Each row is a point on a landscape with many valleys, with its height.
A ball rolls from a point to the lowest of its 2 nearest points, and stops where none of them is lower. Distance is the straight distance between rows; heights are no part of it.
<716> (h 336): [  8 -19  24  -5  -3  -9 -11 -16   1  -6   2  10  -6   3   6  -4  14  -3
 -10  -2  -2   1   7]
<521> (h 274): [ -2  -5  17  -5   4 -21 -12 -14   6 -16  20  -6  13   1  10  18   1  -8
 -11   6   3  11  18]
<517> (h 359): [-11  -1  21  -1  16 -21  -9   6  -3 -23  12   3  -2 -17   1  13  -7 -13
  -3   2  -8  16   5]
<752> (h 107): [  3  -7   7   9   1   4   8  13  -2   2   8 -10  -1  -3  14   8  -6  15
   0  -7   5  12   7]
<307> (h 683): [-16   1 -26   2   3   7   3  -3  -3  16  -5  -1  -7   6 -18  -6  14   1
  18   4   0   0  -8]
<725> (h 387): [  6   6  12 -10  19 -13 -16   1   9   2   9   3   7  -6   1  19 -11  -9
 -13  -5  -1   8   2]
<640> (h 375): [ -6  -2  16   9   1   4  20   4  -2  -2   2   5  -4   7  11 -20  -1   4
 -11  -4  11  -3  13]
<391> (h 307): [ 19  -4  -1  -6   1   0   6  -9  -1  -3  12  12   2   8   3   0  11   0
  -2   6  -1 -15   0]
<21> (h 460): [ -5   4 -10  -5  -1  -4  -6  12   8   3  -4   0  -6  -1 -15  -7  -7  -5
  15   2 -13  15   6]
<852> (h 291): [  6  -2  13 -11  -6 -15  -3 -25  -4  -9   6  13   4   8  -2  -2  24   8
   0   7  -5 -10 -12]
<526> (h 368): [-6  0 13 -6 -6 -1  2 10  5 -4 -3  7 -9 13  5  2  8  1 -7 -1  2  2  0]
<270> (h 157): [ 16  -2   7  -4   2  -1  -8 -10   3  -2  16  10   3   4   8   3  -2 -14
  -6   4   4  -3   9]
<257> (h 186): [ -5   6   4   6   8   7  11  14 -10   6   7   4 -12   4  -4   3 -18   2
   2  -4   5  11  -6]
<731> (h 524): [  7   5   3   2  -6  -7 -11 -18   3  -5  -7  10  12   1   0 -11  10  -2
   0   2   8   4  -5]
<14> (h 300): [ 11   4   1  -5   9   3  -9   2   8   7   7   5  -1  -5   4   7 -10 -10
  -7  -2   0   0   3]
<419> (h 682): [-1 19 -6 -3  1  4 -1 -9  1 -8  9  6  7 -4  9  1 15  7 -1  5  8 -1  1]
<568> (h 111): [ 6 -6 -6  7  9 10 15  0 -3 -1 -5  6  8  1  8 -9  9 -6  0 -1  2 -2 -1]
<766> (h 185): [ 5  4  1  0  3  3  3 -4  4  1 15 -6 12  6 16 16  0 12  1 -1  2  8  9]
<183> (h 510): [  0   3   6  -4  -5  -1   0   4   3  -5  -6   1 -14   3  -8 -13 -17  11
  -7  -4   1  10  10]
<285> (h 357): [ -5  -7  24   1  -6  -9  -7  13   8  -6   7   7 -13   8  10   6   0  -8
  -5  -1   2   7   0]
<864> (h 299): [ -2  12  20   8  14  -4   7  13 -20 -14   8   0   1 -18   4  -3 -27   2
   0   2 -10   7  -7]
<375> (h 431): [-15  13   4   1   4  -5 -13  16  -6  11 -10  -4  -4 -12 -19   0 -20  -4
  10  -1  -8  17 -15]
<340> (h 397): [-11  -3   2   8  -6  11  17  -5   0   4   2   3   0  17   9 -15   2   9
  -8  -2   9 -22   3]
<221> (h 238): [ -6  15   2   8  10   4   2  10 -14   0  10   0  -2 -14  -5   3 -26  -4
   7   1   0  14  -6]
<74> (h 403): [ -2   2   2   4   7  -4  -8  16  -4  -1 -14   1  -4 -12 -11   0  -9 -10
   3  -4   5  15 -12]
<485> (h 525): [ 13  -2   1 -16  -4  -8  -9   1   6  -5 -12   3   3   6  -7   2   5   8
  -5   1  -5   7   4]
<134> (h 364): [ -3   6  -3  11  12   2 -11   7  -6  -3   7  -4   2 -23  -5   8 -20   5
   5  -2   2  17  -5]
<759> (h 337): [  0  -6  21  -2   2 -15 -11   1   5 -14   8   4  -5  -5   6   8  -6  -5
  -5  -3  -2  16   6]
<566> (h 727): [ -8  -3 -11   3   1   3   3   0   1  20 -18 -10  -4   5 -16  -6 -11  13
   6 -11   2   9  -3]
<813> (h 451): [-10  14   9   2   4 -17 -13  16  -6  -6  -1  -7  -1 -17  -5   8 -24  -5
  11   1 -15  16 -14]
<30> (h 434): [-17  -8   0   9  -6  -2  12  19  -3  -1 -11 -14 -13   2   3  -2  -9   5
  10 -10  -4  11  -1]
<867> (h 302): [  6   0  -1  -7  15 -10 -20 -16  10 -11   9  11  14 -10  -7   1   3 -16
  -6  11  -6   3  10]
<272> (h 652): [ -5   6 -22   0  -7   6  -2  -9  -1  16 -12  -7   2   2 -13  -5   9   7
  12   0   2 -10 -10]
<698> (h 362): [ -3 -11 -12  -3 -13   3   9   2   1   0 -12  -6  -5  11  -2  -7   9   9
   0  -1   0 -24   0]
<465> (h 703): [-11   4 -12  -2  10  10   3   7  -3   7  -3   9   0   7 -16  -2   0   2
   8   1   2  13  -8]
<162> (h 411): [ -8  -3 -12  -5   4  -5   5   9   0   0 -15   4 -14   6 -21 -15   0   3
   1  -3   6  -3   3]
<840> (h 304): [  2  -6  24  -5  -4 -10  -6 -15   3 -14  13   2  -1  -1  14   5  12  -7
 -10   3  -1  10  14]
<597> (h 412): [  2 -11 -19  11  -3  18  -3  -2  -3   3   6  -8   6  -7  12  12   4  -1
  10   6  -3  -2  -1]
<199> (h 358): [ -1  -4  -8  10   7   6  -5  12  -4  16 -15 -10   0 -13  -4  10  -8 -13
   7  -7  -3  12  -9]
<650> (h 334): [ -4  11  13   6  13   1   8   8  -6 -15   6   2   4 -17   9  -1 -12  -6
  -6   1  -5  14   6]
<43> (h 388): [ -6   1  -7  -8  -1  -7   2   2   7  -7  -5   6 -15   9  -7  -6  14   9
   2  -2   2  -2  -1]
<177> (h 473): [  4   7  11   4   2  -2 -11  10  -5  -6   0  -5  -1 -17   2  10 -16   5
 -10  -5   5  15  -2]
<742> (h 429): [  9   3  -2  -1   5 -10 -18 -15   6  -6   0  10  12  -8  -5  -7   0  -6
   3   5   2  12   6]
<367> (h 225): [  9  -2  -6 -14  -9 -10  -3 -10   0  -7   3  13   4  10 -13  -4  15   8
   9   8  -8 -16 -17]
<290> (h 435): [  7   7 -12  -6  11   5 -16   2   6  10   5  -3   7  -9  -5  18 -13 -12
   2   3  -2   6   3]
<842> (h 568): [ 17  -5   7  -9 -12  -6   0  -2   2  -6  -5  -4   5  13   8   6  11  15
  -6  -1  -1   0   3]
<212> (h 34): [  5 -12  -1  12  -4   9  12  11  -4   2   2  -5   1   3  14   1   6  -1
   2  -3   9   0   5]
<170> (h 172): [  6 -13  -5   1  -6  13  15   5  -6   0   5   0   4   1  10   1  19  11
  -2   5   2 -30  -6]
<179> (h 600): [  1  12  -9  -5  -6   5  -6  -1   2  13 -11  -2   2   6  -4   2   3  -1
  -4   1   7  -3 -10]
<593> (h 482): [ 4  8  2 -8  4 -8 -6  7  6 -4 -2  1 -4 -3 -7 -4 -9  3  3  0 -8 17  8]
<565> (h 242): [ -3   6   8  -2   1  -9  -5  -6   7 -13  15 -10  19   3  18  21  -3   1
  -7   1   3  11  14]
<814> (h 615): [  1  17  -1  -2  -5   2   8 -18  -2  -6   4   9   7  -3   4 -15  17   6
  -2   3   3 -21  -8]
<274> (h 399): [-10 -15  -4   3  -7   0   6  10   5   9 -19 -11  -8  11   0  -5  -3   0
  -3 -11   5 -18   4]
<564> (h 151): [ 10  -4   5  -4 -13  -8   9 -12  -2  -2   1   7  12  11  -7  -8   8   9
   3   2  -8 -28 -21]
<893> (h 591): [ -2   4  -4  -5   7 -13 -11   9   7 -11  10  -8  -1 -17   3  15  -8 -12
   6  -2  -7  11  10]
<292> (h 175): [  1  -2   5  -8  16  -7 -16 -12  10 -13  13   2  13 -11   2  13  -8 -21
 -17  11  -7   2  17]
<310> (h 265): [  5  -3  16  -2   8  -4  -7  -1   1  -2  24   9   0  -1  16  14  13 -12
 -10   4  11  -7   7]
<539> (h 214): [ -3  -9  10   0 -18  -2  12  -6  -6  -4   0   6   5  12  -4  -6  12  15
  -8   2   4 -44 -17]
<139> (h 547): [  5   3  -8  -3   0   3  -3  13   2   5   1 -13 -12 -12   4  12  -9 -11
   7  -3 -11   7   7]
<503> (h 594): [ -3  -5 -15  12  -6  20   0   2  -2   3   6  -3  -9  -6   3  -5  -7  -3
   7   0   0   0   5]
<350> (h 297): [  5 -15 -20   4   3   8  13  -2  -7  10  -9   2  -1  11 -11 -13  -1   3
   8  -3   6  -9  -1]
<206> (h 290): [  7  -9  -2  -5 -13   3  10  -3  -6  -7  -5   1  -5   3   3 -10  16   9
 -10   3   2 -34  -2]
<770> (h 552): [  0  -9  -6   1 -13   8   7   3  -2  -4  -8  -1  -5  14  -5 -11  -8  11
  -1   0   6   4   6]
<260> (h 201): [ 15  -9 -14  -2   1   7  12  -5  -5   2  -2   2   9  10   0  -4   9   2
   7   4  -7  -9  -5]
<32> (h 583): [ -6  14  14  -4  -9  -7   4 -17   1   1  -3   7   4  10   6 -11  18   1
  -7   2   3 -22  -8]
<25> (h 689): [  7   0 -14   1  -7   3  -3  -4   2  14 -17  -7   5   4 -16 -14  -9   6
   8   0  -2   9   4]
<684> (h 196): [ -6  -3  -8  -5 -12  -5  19 -10  -2  -4  -9   2  12  14  -9 -14  11  12
   8   2 -10 -26 -18]
<627> (h 301): [  2 -13 -13   9  -3  10   2   4  -3  23 -16 -10  -4   2  -4   4   0 -15
   4  -5   1  -4  -7]
<400> (h 571): [  4   7  21  -5  -5 -10  -7 -21   2   0   0   7   7   7   8  -3  18  -8
 -12   0   9  -6  -3]
<264> (h 421): [-17 -11  -3   9  -6   4   6  15   1   7 -21 -15 -16  -5  -7  -5 -14   0
   1  -9  -4  -1   1]
<41> (h 711): [ -9  14 -10  -1   2   7  -6  -1   6  -2   9   4  -5  -7   1   1   2   7
   4   5   3  10   2]
<131> (h 445): [ -5   1  -3   3  -8  11  11 -11   8   8   4  -1   8   9  12  -7   6  12
   4   2  -7 -22  -7]
<494> (h 444): [-13  -1 -11   4  -2  -2   7  12  -1   5  -5 -11 -16   1  -8  -6  -9  -5
  20  -5 -12  17   4]
<178> (h 360): [-3  9 17  6  3  2 13 -2 -2 -9 13  3 -3 -3 13 -8  0 -2 -7 -3  5 11 13]
<712> (h 348): [-10 -18 -21  10  -5   8  10  -4 -11  20 -17 -15 -10  10 -14  -2   0  -4
   4  -2   8 -12  -3]
<675> (h 619): [  6  -2  -8   8 -11   8   1   1  -1   4  -4  -9   1   5  -3  -1 -18   5
   8  -1  -2  18   8]
<110> (h 640): [ -1   8  -3  -5   3  -2  -5   5   2 -14  14   1 -12 -15   8   7   0  -7
   1   3   0   5  12]
<785> (h 216): [ -1 -12 -20  11  -2  21   7  -4  -4  15  -9  -7   3  -1   2   1   8 -10
   8   4  -7 -11  -8]
<262> (h 361): [  6   3   6  -4   4   4   0   1   1   8  -9   5  -2   1  -1  -1  11   5
 -16  -6  11 -14  -5]
<665> (h 538): [ -2   9  -8   2  -3  18   2  -8   8   5  -4  -2  16  -1   8  -1   3  12
   0   3 -10  -1  -2]
<421> (h 311): [ 11   1  18  -1   8  -1  -1   6   0   8   8   5  -7  -4  11   7   9  -3
 -14  -7  15  -7   4]
<523> (h 544): [  7  12 -19  -7   6   7  -9   0   0  17  -5  -3   8  -2  -9  10   4  -8
   6   5   0   0  -5]

For each start below, name the point where the ball stops.
<665> -> <257>
<272> -> <270>
<770> -> <170>
<419> -> <292>
<485> -> <170>
<566> -> <170>
